A landscape with many valleys, sampled at points; each row gives a point and its height.
A ball rolls from a point to the lowest of its 2 nearest points, and stops where none of them is lower. Distance is the straight distance between rows; heights are no part of it.
sibob (h 940): [  0  15  13  10  16  15 -12  10   9 -24  12  -7  29   0 -21  42  17 -40
  17  20   0   8  -5  14   1 -41  37  -1  11  33 -22 -28 -17  15  36  26
  -6]
funi (h 541): [ -9  -9  12 -16 -15 -21  11 -21   2  17   8  25  11   6  16  -5  -1   6
  -7 -10  -7  10   1   3 -21  -4 -11 -13 -29 -11  -8  18 -33 -20 -17 -39
  54]
zepu (h 669): [ -7  17  -5  15   1  33 -20   3   0   4 -22 -36 -10 -17  -9  27 -13 -16
  25  31 -19  46  13  26  -7 -39   5   9  -5  40 -10 -23  -7  -6  21  31
  10]
karo (h 587): [  1  29  27  -3 -10 -24  46 -19 -16  22  -3 -17 -32 -46  41  -8   7  16
   1  10  -1 -50   6 -11 -22  19  11   8 -19 -26  54   3 -12  14 -27 -56
 -10]
neba (h 522): [ 21  41   5  51 -29  -7  -1   0 -12  30  -4   8  -3   0  -4   3 -61  24
   0  -8  -5 -22  22  19 -29 -19  -6  -4   8  -8  35  18  16  -9   8 -12
   0]
gepo (h 539): [ 11   2   6  -4 -10   7  50 -36 -32  14 -18  14  10 -12   0   0  15  23
 -22  -6  -4  -1  -9  12  -9  10  12  -6 -45 -25   2  -7   9  -3  -5 -48
  48]
bup (h 565): [  1 -11  17 -28 -17 -36 -11   6   9   2  13  38  18  13  27 -10   5  -1
  23   3   7  22  -2 -11 -12  -4 -20   1   2 -16 -19   8 -44 -23 -13 -14
  27]
zibu (h 510): [-16 -15  13 -38  18  -5 -10 -20  14 -17  33  33  10   0  17  23  21 -43
  -9  -9   0   5 -16  -9  13 -15  24 -22  42  17 -55 -30 -55   5  20  -9
  10]
fil (h 542): [-15 -33 -24   3  -4 -10 -16  27  34 -37  26 -15  -6  39  11 -29 -19   2
  13 -23   7 -11 -11 -39   8  15 -29 -20   5  -9  20  16   7  -6 -20  39
 -41]
maleb (h 793): [ 21  -3   6 -11 -11  -3  24  -1  10 -11   6  -5  27  -1 -14   8   1  24
  27   5   9  -3   7   2  -6 -43  46 -28 -39  29  19  11 -22 -14  19 -17
   7]
Bulir (h 550): [  0   1  11 -30  21   1 -12  -3   4  11 -10  26  -1  -3  12  29  45 -41
 -14  10 -12   3 -15   2  -5 -23   3  12  29  25 -65 -17 -34  15  16  -4
  27]
binap (h 277): [ 11  20 -11  42 -38  20  -4  -3 -12  18 -26  -5 -18  -8   2 -30 -25  66
  49   4   4  19 -30  16 -28  -5 -26  -7 -24  14  38   7   6 -19 -15   1
  21]
mifep (h 500): [ 29  34 -18  15 -30   0 -35  -4 -15  47 -18  11 -10 -12 -14   3 -52  22
 -19 -12 -10 -20  44   9 -12 -16   9  11  10  -2   8  17  42 -11  20  -8
   9]
roler (h 637): [ -8 -10  -8  27 -18  12 -31  23  17 -15  13 -21   1  25  -1 -22 -45   7
  36  -6  15  19   4 -14   6  -9 -36 -24   9  27  29   9  12 -33  -9  42
 -13]
dimo (h 377): [-22  10 -30  -8   8 -11 -25 -12  19  -2  31   9  -6  43   9 -22 -21 -28
 -30 -47 -12  -5  13   0   9  27 -11  29   8  -4   9  51   9  -1 -15  29
  -2]
Kebe (h 634): [ -8  19   5  41 -12  -4 -13 -18  -7   1  24  19  16  19  -2 -11 -40 -10
  -1 -21   7  30  -3   0 -19  -3 -36   4   6 -17  -5  26  -5 -14   1  13
  30]
Sosu (h 457): [ -7 -12  -3 -29   2 -21  33 -10  19  12   6 -31 -33 -13  58 -55   7 -10
 -21 -33   3 -27  17 -14  30  33 -11  -9   6 -43  29  22  15   0 -34 -25
 -16]
beg (h 476): [  2  -8   7 -26  23   4  27 -36 -16  -3   8  19  18 -13 -12   8  25  -7
 -35 -18  19   6 -17   7   8  -8  36 -14  -7   6 -25   9  -6   6   7 -39
  26]
Lupo (h 693): [ 16   0  -3   4 -12  -2  11  -3  -8  12 -19 -24  -6  -1  -3 -33 -22  36
 -12  -7  -2 -31  15  -7 -20  14  14  -3 -15 -19  32  29  32  18  -8  -4
 -16]
kad (h 718): [  4 -16   6  -3  -5   2  20   0   9   3   9  -9   4  11  14 -13 -32  -3
 -26 -24  12 -18  11 -11   1  -8  -5 -16 -15 -21   4  35  16  -2  -2 -19
  -9]
vovi (h 475): [  8  35  -2  40  -9   8 -39   2 -22  29  -9  -1   5   4 -20  11 -40  -9
 -31  -5 -12 -29  36  23  -4  -2  11  22  25  -1   5  -9  43  17   9  14
   1]
gule (h 424): [-21 -14  -4 -18  27 -23  -5  -6  -4 -26  38   8   8 -10 -25  15  66 -24
 -16   6  23   5 -17 -17  33   9  50   0   3   1  -2 -17 -29  18   8  -6
 -21]
Rilep (h 171): [-11   3   4  18 -19 -10  19  -3  -1  -5 -20 -19  -6  -3   8 -23  -7  50
  32  22 -13 -26 -27 -21 -45   3  -7  -3 -35   2  43  34 -15   8 -27 -10
   6]
rukug (h 586): [ 12  12   4  -3  18  13 -16  -5 -19  34 -33  14  -8  -8  -1  34  31 -26
 -20  10 -12   8  -8  10 -14 -19  -9  30  15   4 -61 -17  12  27  13  -1
  36]
niv (h 255): [ -3 -16   8   1   5 -38  49 -10 -10 -21   1 -22   1 -17 -13  -5  47  28
   2  10   0 -28   1 -20   3  12  39 -23 -34   0  38 -21  -6   1  -8 -38
   7]
dit (h 851): [  5  -3  -4 -18 -10   8   7  15   3 -18 -21   4   5 -13  -3 -17  21  43
  38  22   3  19 -16  16 -33  27  -1  14 -22  15   9  13 -36 -12 -22   8
 -16]
zazet (h 543): [ 13   2   2  -2   2  11  39  13  16 -27   3 -28 -12  -3  -6   0 -19  33
  14  -6   2 -12   5  -3 -20 -11  19 -24 -14   7  18  33 -14  -2  11  -4
 -52]
tata (h 467): [-14 -25 -10 -46  31 -16  37 -13  33  -9  16  -1 -26 -26   8  -1  46 -24
  -4  -4  -6   4  17  -1  39  26  21 -18   0   4  -4 -16 -24 -19   3 -41
 -31]
Futi (h 540): [-34  -5  -5 -14 -14 -36  13 -16  13   6  15 -19 -17   1  32 -14  -6  10
   3   8 -24 -31   3 -29 -14   2  -2   2 -38  -3  30  55 -34  -2 -33 -30
  12]
vut (h 616): [  3   9  27 -11  10 -29  33 -11  -3  21   6  11 -22 -23  25   9  10   5
  -7  -6  -4 -37  17  22  -5  40   0  -7  -9 -24  30 -18 -10   6 -15 -40
  -8]
Dekos (h 568): [  6  -9  -8 -29   2 -16  41 -29 -25   7 -20  -4 -12 -26  -2 -22  41  20
 -31   3   6  -5  11  -5  -2  30  25  17 -33 -10   1  10  14  -7 -17 -52
  21]
Bag (h 332): [  5  32  17  22 -33   5 -22  28 -20  10 -28  27  13   1  16 -23   2  19
  66  23 -12  30 -17  26   0  -7 -32  26   8   7   1 -39  -6 -34 -13  26
  43]
boge (h 191): [ -1   8  33   1 -16   9 -11  11  -2   1   5  15  37  -6  11   4  -4 -33
  30  18 -19  37   3  -5   0 -45  -2   0  39  20 -43 -38 -31 -25  26  22
  32]
naven (h 563): [-23  18  19  -5  -9 -14  44 -17  -2   0   2 -39 -34 -22  37 -24  -9  19
   0  11 -25 -38  -4 -32 -18  11  -1  -4 -16 -15  46  46 -17  18 -29 -34
 -16]
nitoz (h 431): [  6   6   4 -26  17   9  14 -20   4 -14  15  15  17  -6 -14  18  15 -13
  -4   3   4  29  -4  18  -7 -12  28   5 -12  18 -34  18 -32   4  26 -11
   0]
Gidu (h 366): [ 23  -6   3 -15  14 -11  15   5  -5  -3 -28   9 -22 -18  -6  10  33  30
  21  23  10 -14 -11   6  -4  40 -11   8  -7  -9   8 -28   9  15 -19 -11
 -34]
Nila (h 696): [  0  36  -2  55  -1  36 -20 -21  -6   5 -11  -3 -14  10  -3 -11 -30  11
  36 -18   2  31 -34  29 -13  17 -46   7  17  21  31  -3  33  -6 -12  34
   0]
sazom (h 398): [  5   4 -18 -35  18   2  -2  -5   5  18 -17   7  -9  -2 -14  26  10 -16
 -28   5 -39 -36  44  29   2  16  39   5  -6  13 -11 -11  10  16   9 -19
 -12]
Viti (h 276): [ 31 -15 -30 -14 -17  22   5 -13   6  20 -41 -13 -25  -5 -10 -30 -24  48
  28   5 -15   4  12   2 -22   7 -10 -14 -32  15  22  20  22 -19 -17  -3
   1]
vali (h 816): [ -7 -34   4  -6  23  -7  35   7  13 -31  16 -45 -13 -19   9 -35  18  -8
 -36 -13  14 -12  10 -36  43  38  11 -10  28 -38  14  -1  22  13   5   4
 -48]
Pud (h 580): [ 21  17   6  35 -11  11  13  -6   4   2   5  -9 -15  18  28 -33 -55  13
  15 -33  17 -15 -25  -8 -33   5 -48  -4  23  -6  39  50  24  -5 -19  13
 -16]
rolo (h 688): [ 15  -6 -14  30 -27  22 -22  21 -13   3  -8 -45 -26 -13 -21 -21 -53  65
  18   2  31  10  -4 -14  -4 -27 -15 -18  -3  30  35  24  20 -17   5  18
 -12]
setiz (h 738): [ 20   7 -16  -1  -5  17   4 -10  33  12 -16  -6 -25  22   9 -17 -50   8
  23 -26 -28 -21  21  28 -11  19 -24 -20   0  19  34  14  27 -13 -17  14
 -25]
mutaf (h 305): [  3   8   5 -22  22 -10   5  -1 -12   5 -16  20 -12 -17 -10  32  47  -9
  -2  23  -8  -8  -1  22   0  32   1  27 -11  -4  -9 -36 -11  20  -8  -9
   0]
masap (h 502): [ -5   1   8 -16   4 -29  23  21  16 -21  15 -11 -17  -8  16   1  17  26
  27   5   9 -14  -4 -16  -9   3  15 -16  -8  -2  24  21 -44  -1 -10 -13
 -55]
kepe (h 244): [ -8   4   4  40   2  31  39 -36  -6 -25  -5  -2   2  -4  -3 -23  -5  12
  12  -6  -4  38 -32  16 -14  45 -26  -6 -21 -38  15  -1  10  12  -3  12
  -2]
fiti (h 158): [ 13   1   1   5  16  25  43 -33   4 -11 -27 -14 -14 -22  -5 -21   4   9
   2   7 -15   9  -6  32 -11  61 -16   9  -3 -19  16  -8  31  18 -19   6
 -21]
kam (h 740): [  1 -34   5  16 -12  26  18   3  -4  -8  33 -14  21   8   6   3 -46 -17
 -31 -34  36  -4   4 -39   8 -33  -7 -44  -6  -8  -1  22  24 -24  18 -20
  12]
rak (h 376): [  7 -18  -1  -4  26 -12  -1  16  -2 -18   2  -3   8   0 -32  27  53 -13
  -9  24  15 -17 -18 -15  26   8  29  -1   1   3   4 -32  11  34   8  13
 -31]
mapeb (h 589): [ -2  -3  24  15 -24 -31 -16   0   0   7   9  42  29  22  20 -13  -1  -3
  25  -1  -6  16 -13  -5  -9   0 -42 -15   5 -18  -3 -28 -17 -15 -17   3
  53]
tuv (h 745): [ 11   5 -11  27  -7  43 -21  12   0   1 -21 -21 -13  -6 -19  -4 -24  29
  29   7   5  12 -21  22 -22  11 -26  -1  15  28  10   3  16  -2 -12  31
 -38]
Reg (h 319): [  8  11  18  -9   6 -31  -8  18 -13  21  14  35   8   5   6  20  -7  -5
 -38 -30  21 -39   8   1  11 -24   6  -2  37  -4 -28  14  -1   2   2 -28
   7]
vovut (h 273): [  3  23   2   1 -12  16 -30  16  -1   3 -31  20  -2  -1  13  -3  15  -7
  54  31 -14  43 -24  28 -21   8 -38  38  16  15 -21 -19 -16  -8 -20  38
  15]
bezo (h 410): [-22   6 -35 -26   2 -26 -32  33  16  11  12  25 -10  28  -3  -6   1 -24
 -41 -23 -14 -19  17   5  20   0  -6  31   5   3 -20  36 -11  -2  -8   9
  -5]
pudub (h 345): [ 48 -20 -12 -25   3   2   7  -5  -8   8 -43   6 -15 -13 -12  18  19  22
  20  28  -5 -20  11  -6   1  14   6 -14 -15  -6   1 -41  42   6  -1 -20
 -14]
Vem (h 671): [ 14  11  -2 -18 -14 -15  21 -12  -4  10 -27 -34 -26 -11  29 -52  -4  28
 -13  -4 -14 -57  30  -9 -15  41  18   3   2 -31  54  13  27  19 -25 -17
 -11]
ner (h 774): [-15 -26  12  12 -15   4   6  -8   0  -1   5  -1  41   9 -16   0   4  17
   0   0   3  12  -4 -11   2 -31  24 -37 -39   5  10  -5  -9 -18   7 -18
  41]
rit (h 860): [ 16 -10   7  -8  25  -1  63 -11   9 -38  -4 -33 -17 -29 -21  -1  21   5
  -8   7  -6  -4  15   8  13  36  36 -16   9   3  20  -8  10  13  16 -13
 -51]
kig (h 516): [-36 -15  -6 -29 -12 -39   6 -29  18   4  32   9 -11   5  36 -15  -1 -10
  -1 -15 -19   2  12 -17  -9  12  -1  -9 -20 -15   7  27 -58 -19 -27 -39
  25]
Vul (h 791): [ -7  -2  26  16  13  -1  33   2  -4 -25  31 -36   0 -19  19 -20  -9  -4
 -28 -17  33 -14   0 -20   5  36  -1  -5  23 -49  25  14   6  26   6   9
 -47]
nesiv (h 690): [ -5 -24   0   7   9  -5 -28   3  19 -12  12  13  -2  29   6   1 -12 -32
  11  -1   3  10  -8 -13   5  19 -48  -1  19 -10 -10  -8  19   4 -17  32
  -6]
tunug (h 471): [-15 -32  -8 -40  25 -16 -20 -16   9 -14  48  26  -4  -6  11   9  47 -37
  -7 -12  32   8 -26 -29  43  -6  37 -15  35  -3 -30 -34 -45   5   8 -22
 -12]
vuvu (h 367): [ 14  15 -27 -28  -5  -7 -30  15   1  19 -20  24  -3   7 -33  26  16   5
 -11  17 -29 -30  39  14  -8 -13  39  21 -15  33  -5   1 -12   5  13  -4
   6]
keke (h 484): [-27 -25 -18 -37  -2 -11  10 -19  27 -19  26   2  11  11   4 -17   9  -3
  -7   1 -13  28  15  -7  -3   4  25  -7 -28  -4  -7  25 -46 -19   5 -17
   2]
vikem (h 418): [ -7  14   3  28   7  -1  23  -3 -41  -8  -7 -12  12 -10 -27 -10  32  36
 -23   3  17   0 -21  -3  -3  18  34  27 -32 -28   5  16  15  29   5  -4
   0]
bip (h 899): [ -5 -10  12 -34 -11  -9 -17  43   7  -6   4  21  43   6 -11   4  29  -5
  32  28 -20  -1  11   1   9 -25  61  16 -10  37  11 -18 -32 -20   8  23
  14]
dobuf (h 678): [ -8 -13  26  17   0  13   4 -24 -24  -7   9  35  33  -1   2  16  12  -4
 -19 -17  15  28 -36 -10   7 -13  -6 -21   5 -20 -39 -24  -5   5   9 -15
  48]
Ranuz (h 148): [  3  12  28  24 -14   4 -14  15 -15  18 -16 -17   9 -20  33  15  22 -37
  34  24 -10  38 -15  -6  -5 -57 -21   9  42  11 -51 -62 -12 -14  22  33
  46]
Fuzu (h 441): [  4  20  18  22  11  10 -15  -6 -24  16  -6   4  22  -5 -16  26  -5 -11
 -41  -4   2 -33  14  17   1   3  34  10  13 -20  -8 -25  40  36  15  -3
   2]
tanud (h 730): [-16 -30   6 -13  11  -8  14 -35   6 -12  35   5   9   1  14  -6  -4 -24
 -25 -15   6  25  -4 -12   6  27 -13 -17   3 -37 -13   3 -14   2  -4 -20
  -1]
Foger (h 336): [-28   6 -14  -3   8 -22 -15 -34   0  -2  29  16  -3  23   6 -26   7 -15
 -17 -24  -7  24  -6  -3  -9  49  -8  27  -4 -20   4  29 -12  15 -20  15
  11]
kere (h 703): [-24 -37  13   5  19  17  -2 -32 -10  -3  14  18  24   3   3  10  -1 -35
 -47 -18   2  14 -13 -12  11  11  -6 -19  18 -27 -32 -17  12  13  -4  -3
  32]
nam (h 281): [-26  23 -11  -5   2 -17 -34  -2   0   1   9  34  -1  20  -9   1  25 -23
  -4   7 -26  19  -1  13 -16  34 -17  42   3   4 -12   3 -32  14 -16  32
  18]
kala (h 379): [ -5   8 -21  10  -9 -11 -28  33  15  15   2  16   8  22 -19   6 -29   2
 -13 -10  -7 -18  37   5   8 -29 -12   9  11  17 -12  29  -1 -18   6  11
   4]
vonul (h 918): [ -9   5  14 -22  12   4  -2  19  18 -23   1   5  27   1  -8  30  32 -22
  30  39 -24   7   3  23  -5   0  40   8  -6  29   1 -35 -35   7   9  24
 -18]
vapok (h 639): [-13  -7 -41 -31   7   6  -7   7   8  -8  -7  -1 -25  10 -16 -30  21  -1
 -16  -7 -10  10  -5   5   0  48  -7  29  -5   9   7  45 -10  10 -29  28
 -34]
seta (h 226): [ 16   8 -14  23 -19  21   8 -18   0  11 -25 -27 -25  -2   1 -39 -34  61
  33  -5 -20 -23 -21   0 -49   3 -15 -15 -15  14  54  32  10  -5 -24   2
   5]
fab (h 732): [ 33   4 -14  -3 -21 -25 -17  19 -18  17 -12  16   9   0 -22   8  14  48
   6   5  29 -21  -4 -24  -7 -46  34  17 -24  11  -1  36   0   2  12 -16
  20]
Vilop (h 775): [ 17   2  -9  -1   2  25  12 -29  28  -4 -14  -8 -18  15  10 -27 -14  24
  41 -26 -19   2 -26  24 -32  46 -35 -15   3  27  37  17  11 -13 -33  18
 -19]
daler (h 351): [  5 -24  12  -8  22   6 -14  12  -2 -10  16  12  19   9  -2  36  11 -35
 -18  -6  25 -16 -17 -18  21 -31   4 -22  28  11 -42 -23  11   8  18  -3
   3]
fidef (h 272): [ -9 -13  14  20  13  16   2 -12   8 -29  11   2  21  -2  -6  25  14 -23
  20  22   0  39 -24   0   1  10 -12  -5   0 -22 -18 -37  -9  17   9  21
  -8]
rafus (h 215): [ -3  -5  14   5 -14 -28  45  -7 -10 -17 -15 -35  -2  -9  -2 -12  18  46
  17  29 -15 -38 -13 -43 -22 -15  21 -19 -46  -3  44  12 -10   8 -15 -29
  12]
vatiz (h 371): [ -2  13  15  54 -13   8  26  -4 -37  -5  -9 -11   7   1  -1 -20  -2  42
  -1  -3  19  -1 -38  -9 -13   7  -3   7 -31 -47  24  13  25  25   3   0
  11]
dufo (h 714): [  3   4   4  21  -6   2 -11   0  15   9 -13   1  -3  15 -17   9 -33  10
  20   6 -28 -14  26  27 -12  12  -7 -24 -18  13  31 -22  19   0  -7   9
  -7]
tov (h 98): [-10   2  19  40   2  25 -14  -3 -21  12 -11 -25  -1 -14  10  35  -3 -35
   4   8   1  37 -18   4   8 -45 -32 -16  14   6 -36 -54  15  -3  24  18
  48]
Nuru (h 378): [ -8  25  -9   9   4   1   0  -2 -23   1 -11   9  10   0 -37  12  16  24
 -16   8 -10  -5   9  25 -16  22  32  34 -37   3   5   3  -4  19   2   0
  -1]
fik (h 275): [ -9   4   8   6  -5 -31 -30  21  -3 -15  37  32  32  21  -4  20   1 -18
 -10  -7  21   2   0 -21   7 -27  -1   5  42  -1 -36   2 -37 -10  12   2
   2]
kov (h 314): [-12  25  16  60  -5  10  21 -14 -25 -19  13  21  13   5   5   3  -3  15
   7 -10  12  21 -43  19  -4  28 -29  10 -13 -57   0  -9   3  22   7   5
   9]
Kaded (h 617): [ 20  10   0   6   5  25 -25   2 -25  19 -31 -10  -6 -15 -15  29  31 -12
  13  24   9  33 -22   4   3 -49   8  19  -4  20 -45 -28  18  12  28   8
  31]
kedid (h 648): [  8   6  18  20  -4  19 -11  -1 -26   0  -9  21  18  -3  -7  11  17   4
  16  11  20  53 -38  -2   7 -22 -24  15 -11 -14 -45 -19   7   3  16   4
  35]
zisol (h 274): [-10 -22 -20 -22  10  23 -28  25  27 -10   2  -4  -1  21  11  17  11 -56
  -2  16  -7  19   1 -16   7 -39 -11  10  17  13 -50  -3 -10 -13  22  23
  -6]
Daveg (h 312): [ 27 -19 -24 -34  -9   4 -20   4   5  25 -40  10 -16   5  -9  -3   2  19
  19  19 -16  -6  21   4  -3   2  -9  -2 -27  14  -5  -9  28  -9 -11 -12
   8]
lud (h 761): [-13 -14  14   8  25  -9  10 -16   4  -9  31  -4  -2 -19  12  -3   6 -27
 -27  -9  18  11  -7  -8  19  51 -13   9  23 -47   0 -11   6  25  -4   5
 -31]
fut (h 662): [ -4  -9  -7  26 -23  22  -8  32   3 -10  17 -40  -5   1 -18  -1 -62  18
  12  -6  22   9  22 -17  15 -31 -17 -33 -10  33  29   6  20 -31  24  16
 -17]
lero (h 331): [-11 -29  -1 -12  13  -8 -36  19  -4  16 -11  25  13  21 -12  25  30 -24
 -31   5  -4 -25   1 -17  21 -17   8  -7  15  11 -31 -23  12  14  -4   0
  26]
bedof (h 691): [-10  17   2  19 -16   9 -28  17  18   9  -8 -10   9   5 -15   8 -33   2
  36  20 -25  20  32  26  -1 -23  -1  -3   4  40  16 -17 -11 -26   4  33
   4]
lufor (h 374): [ 10  37 -11  17 -34  20 -21   6 -21  16 -33  16   0  -9  -9  -2  -6  40
  47  20 -15  23   1  36 -10  -4  -7  25 -27  19   3 -29  -9 -24   5  10
  41]
koleb (h 313): [-23   8 -19  20  -9  -3 -36  44  -5 -11  30  10  35  19 -21  11 -22 -31
  -9  -3  18  -6  22 -30  22 -57 -14   5  46  24 -36   7 -19 -40  25  22
  15]
dibat (h 645): [ 12  -9 -20  -6   0  44 -17  -3   6   2 -32 -36 -21 -13 -26  18 -20  10
  22  29  -7  26  19  11   3 -24  15  -8 -15  39   3 -13  24  -8  19  12
 -27]
Napez (h 330): [-10  18   0 -12  -6 -18 -18  21  -3   7  -1  28  17   9 -19  11  17   7
   1  14 -14   1  16  18 -14   5  11  27 -15  17  -7   6 -39  -1  -1   6
  16]
lafe (h 369): [  0 -28 -30 -38  29  14   1  15   8  -1 -17 -16 -18   6  -7   5  33 -39
 -48  10  -2 -20   4  -7  33   1  21  19   7  -6 -26   6  35  19   6  -1
 -29]
Faro (h 433): [-11  -9  -2 -54  25 -14  11  -4  20   9   4  19 -11  -3   4  20  27 -21
 -16  -3 -22 -20  24  17  19  11  17 -11  -8  11 -15 -12 -28  -7   0 -36
  -5]
zasib (h 880): [ 12 -13  -4 -33 -26   9 -14  44   4  -2 -27  10  24  -4 -12 -14  18  38
  46  33  -3  14   5   1 -10 -11  34  26 -27  33  18   0 -20 -26 -14  24
   3]
Nor (h 328): [  2 -13   8  24  26  14  17 -10  -5 -24 -16 -15  21  -7 -21  38  44 -15
  11  29   3   6 -26   3  19  -7  18 -11  -9  -7 -12 -52  23  26  17  12
  -2]
risu (h 53): [-25  23   5  25 -16   6 -25   1 -27   9  -4 -53 -12 -15  18  13 -21 -16
   2  31 -10  58  -6  15  16 -50 -27   5  17  34 -11 -48   1 -16  23  31
  62]
Mab (h 203): [-12  15   7  12   4  11  -9 -15   8 -18  -2  19   7   1  15   8  15 -21
  39  21 -23  47 -25  22 -20  24 -35  27   7 -18 -28 -32 -31  11  -3  30
  13]
vabed (h 512): [ -4 -39  -3  -7   7 -23  12  23  19 -28  30 -13 -13  14  30 -17 -15  -7
  -5 -26  24 -22  -5 -46  22  14 -33 -25  11 -42   9   4  14   0 -10   6
 -42]
feb (h 460): [ 28   6   3  14   2   3 -10  36   0  -4  -7  -2  -9   7 -12  23 -20  16
   9   4  15 -30   7  -1  -5  -7  -1  -7  18   5   7  -3  25  10   9   8
 -55]
ruk (h 315): [ -8 -34 -29 -32  28  18 -11  19  22 -28  16  -4   4  20   2  24  25 -58
 -20   4  21  -8 -18 -26  32 -36  14  -5  12  12 -43 -11   7   1  29   9
 -22]
pemo (h 611): [-17  27  15  54 -26   1 -14 -19 -16  -3  16  31  26  27   7 -15 -17 -11
  22 -12 -12  44 -25   7   2  -6 -44  -7   4 -23  -8 -27 -14 -16   8  17
  60]
Kivu (h 401): [-12 -21 -18 -44  33  -2  11   4  10  12  10  -1 -18 -16  16  -6  40 -33
 -53 -16  17 -21   6  -6  59  14  26   6  21 -16 -23  -4  17   3   2 -29
 -28]
Faso (h 485): [-12 -17  17  -5   2 -36  19   2   7   0  23 -19 -32  -9  50 -21   1   4
   6 -12  14 -25 -11 -40  10  15 -26 -19   4 -45  29  23  -6   9 -29 -23
 -29]
zin (h 134): [ -2  19 -10  32 -26  11 -20 -22 -11  13   5 -27 -21  -4 -10 -14 -69  22
   7   1  10  48   4  19  14 -20 -38 -12  -6  34  40  -1  21 -26   9  18
  35]
kuru (h 297): [ 14   8   1   1   1 -23 -39  26 -18  39 -16  35   2  15 -13  23   5 -21
 -36  -5  -8 -38  16  -8   9 -27 -16  16  46  10 -40  -8  19  10   4  -3
  22]
daza (h 231): [  0  12  21 -11 -20 -17 -16  15  -3 -14  30  32  55   7   1  -2  -4 -14
  21   6   1  30   3 -11  -3 -44  29  15  36  10 -31  -6 -54 -25  23  12
  23]
sepip (h 432): [-11 -14 -19 -39  17 -21  23  17  19   8  11 -13 -39 -19  28 -30  25  -4
 -22 -31   8 -20  13 -18  42  18   4   5   0 -27   4  16   7  -4 -13 -27
 -45]
rofit (h 757): [-16 -30  12  15 -19   4   0  -8  -2   2  21  21  30  16   8   8 -31  -5
 -28 -30  10   0  -1 -26   2 -40   2 -56   2  -2  -7   9 -11 -24  -5 -22
  45]
Pabo (h 95): [-29  18  -6  31 -16  14 -39  -8 -11   1  13 -25   0   1 -10 -11 -36 -12
   8   6   2  63  -2   6  16 -25 -30   8   2  33   5  -8  10 -24  12  39
  48]
Sugeb (h 549): [  6  31  17  37 -14 -21  13   1  12   8  14  13  -7  16  25  -8 -51   2
   3 -17  -3 -23   2  15 -35   6 -27  -4  19 -17  33  41 -12  -3 -14  -4
 -16]
nima (h 465): [  4  -8  -6 -34  10 -27  14  28  19 -16  27   8 -20   1  22   6  15   1
   0 -20  21 -14  -7 -15  27 -15   7  -9  -3  -9  -9  17 -22  -7   6 -22
 -49]
Vabor (h 420): [ 45  -6  -5 -14  16  -8   5  19  -3 -14  -5  -7  -9  -3 -24  17  16   8
   3   4  22 -40  -4 -12  21  -5  34 -10   6   5   5 -14  33  28  20  -2
 -55]
sefa (h 241): [ 18  23   4 -17  18  14  28 -27 -11   9 -26   0 -10 -34  -3  14  15  -2
 -17  17 -15  -3  15  41  -8  46  16  33  -5 -19  -7 -17  20  26   2 -18
 -11]
vekek (h 815): [  2   2 -12   2 -17  17   5  -7  17 -10 -17  -6   4   9   6 -37   0  43
  56   2 -17   7 -20  24 -45  34 -17  -2 -23  28  39  10 -22 -29 -39  20
   3]
Kage (h 403): [ -5   4  29  -8  20   4   1  -5  -8   5  20  -4  21 -13  11  20   1 -31
 -57 -16  21 -33  15  16  23  15  26   3  36 -26 -12 -15  17  30   8 -13
 -14]
sur (h 721): [-16 -34  -8  10  29 -13 -26  -5  23 -13   3  -4  -6  14  10  18  30 -51
  -1  18 -12   5 -20 -12  11  41 -32  13  23 -26   1 -34   8  31 -24  45
  -7]
mifef (h 509): [ 21  -5   2 -25   5  14   8 -26 -16  30 -24  25  10  -7 -12   6   2   8
 -30  -8   1   7   4  13  -5 -10   9  -1 -19   2 -35  15  13  -2   7 -39
  39]
Nivub (h 660): [  1  20   1  32   5   5 -25 -15   2  13   6  11  -3  32  -1 -14 -29 -16
   8 -23   3  11  -7   2  -2  15 -44  11  17   7  17  12  40  -1 -13  35
  14]
goduz (h 323): [ -4 -18 -23 -30  14  10 -22  22  10  -7 -21   3 -12  12 -14  14  32 -32
  -9  28  -1  13  -6  -3   5  -3   1  28  -3   9 -24  12  -4  16  -2  25
 -23]
Gofit (h 835): [ 16  -8   7 -24  15   2  50  -2  12 -24   3 -44  -5 -23   8 -20  12  -7
 -42 -16  10 -35  30  -3  37  20  43 -15  23 -21  17  -9  29  20  19 -19
 -51]
pinag (h 646): [ 18   7  -2 -32   4 -19  11   2  13  22 -12   1 -33  -6  27 -12 -12  10
  -8 -14 -13 -45  35  24  -1  46   1   4   2 -22  25   0  14  12 -20 -19
 -36]
Fuzad (h 713): [ 18  -5 -14  14 -24  -1 -30  24 -14  21 -15  -5   0   1 -25  -4 -20  45
  11   8  29  11   2 -15   3 -37  -3   5 -14  13   5  23  21 -12   8   6
   9]
loz (h 615): [ -3  -5 -12   1  23  39  -6   0   7   1  -9 -24  -2   2 -21  30 -14 -31
 -19   6  -8   3  22  14   0 -23  19   4  -5  20 -21   4  23   6  29   8
 -23]
rito (h 382): [ 12  31   9  18  -2  15   2  -9 -10  12  -2  13  19  -7 -30  26 -20   7
  -2  -2   3  21  10  26 -10 -29  12   7 -13  19 -19   8 -11  -5  31  -7
  15]
gof (h 610): [  5   3 -20  23 -24   3  -3  19  27 -16  17  -7  -8  23  25 -27 -60  12
  35 -27  18  -5  -9 -21 -16 -18 -52 -18  18   6  15  44  -1 -36 -18  17
 -21]
pekod (h 583): [ 12  -3  -7  -2  14  33  27   6   5 -23  11 -35   3  -1 -21   9 -28  -4
 -20 -12   9 -21  24   1   8 -13  31 -16  -7   8   1  15  27   6  33   2
 -52]
Pog (h 359): [ -1  13  40  16   2 -11   3  -8 -16  25  13  34  21  -2  18  18 -17 -16
 -46 -28   7 -27  -1  17   2  11  -8  -9  38 -31 -13 -15  11  17  -7 -20
  27]
Bago (h 346): [  8  14  -3  11  -6   6 -26  15  -9  17   7   5  15  -1 -31  27 -20  -8
  -8  -2  15  -2  19  -1  15 -62  10   2  22  37 -32   8  -4 -19  34   5
  23]
mos (h 601): [-13   0 -24 -26  10 -12  25 -12  -6   4 -14 -14 -31 -16  -3 -41  32  20
 -18  -1  -9   5  14   1 -10  50  12  29 -25  -3  21  43  -7  -1 -28 -14
 -11]

Where does a ball stop that starts at each point below?
Fuzad | kuru
kad | kig
loz | zisol
fil | zisol

For each start below, name every point that the ball comes to, in order.
fab | Fuzad > rolo > fut > roler > gof > Pud > Sugeb > neba > mifep > vovi > Fuzu > Kage > Pog > Reg > kuru
vonul | bip > zasib > dit > vekek > Vilop > setiz > dufo > bedof > zepu > dibat > loz > pekod > zazet > masap > nima > sepip > Kivu > lafe > goduz > zisol
ner | rofit > kam > kad > Lupo > Vem > pinag > vut > karo > naven > Futi > kig
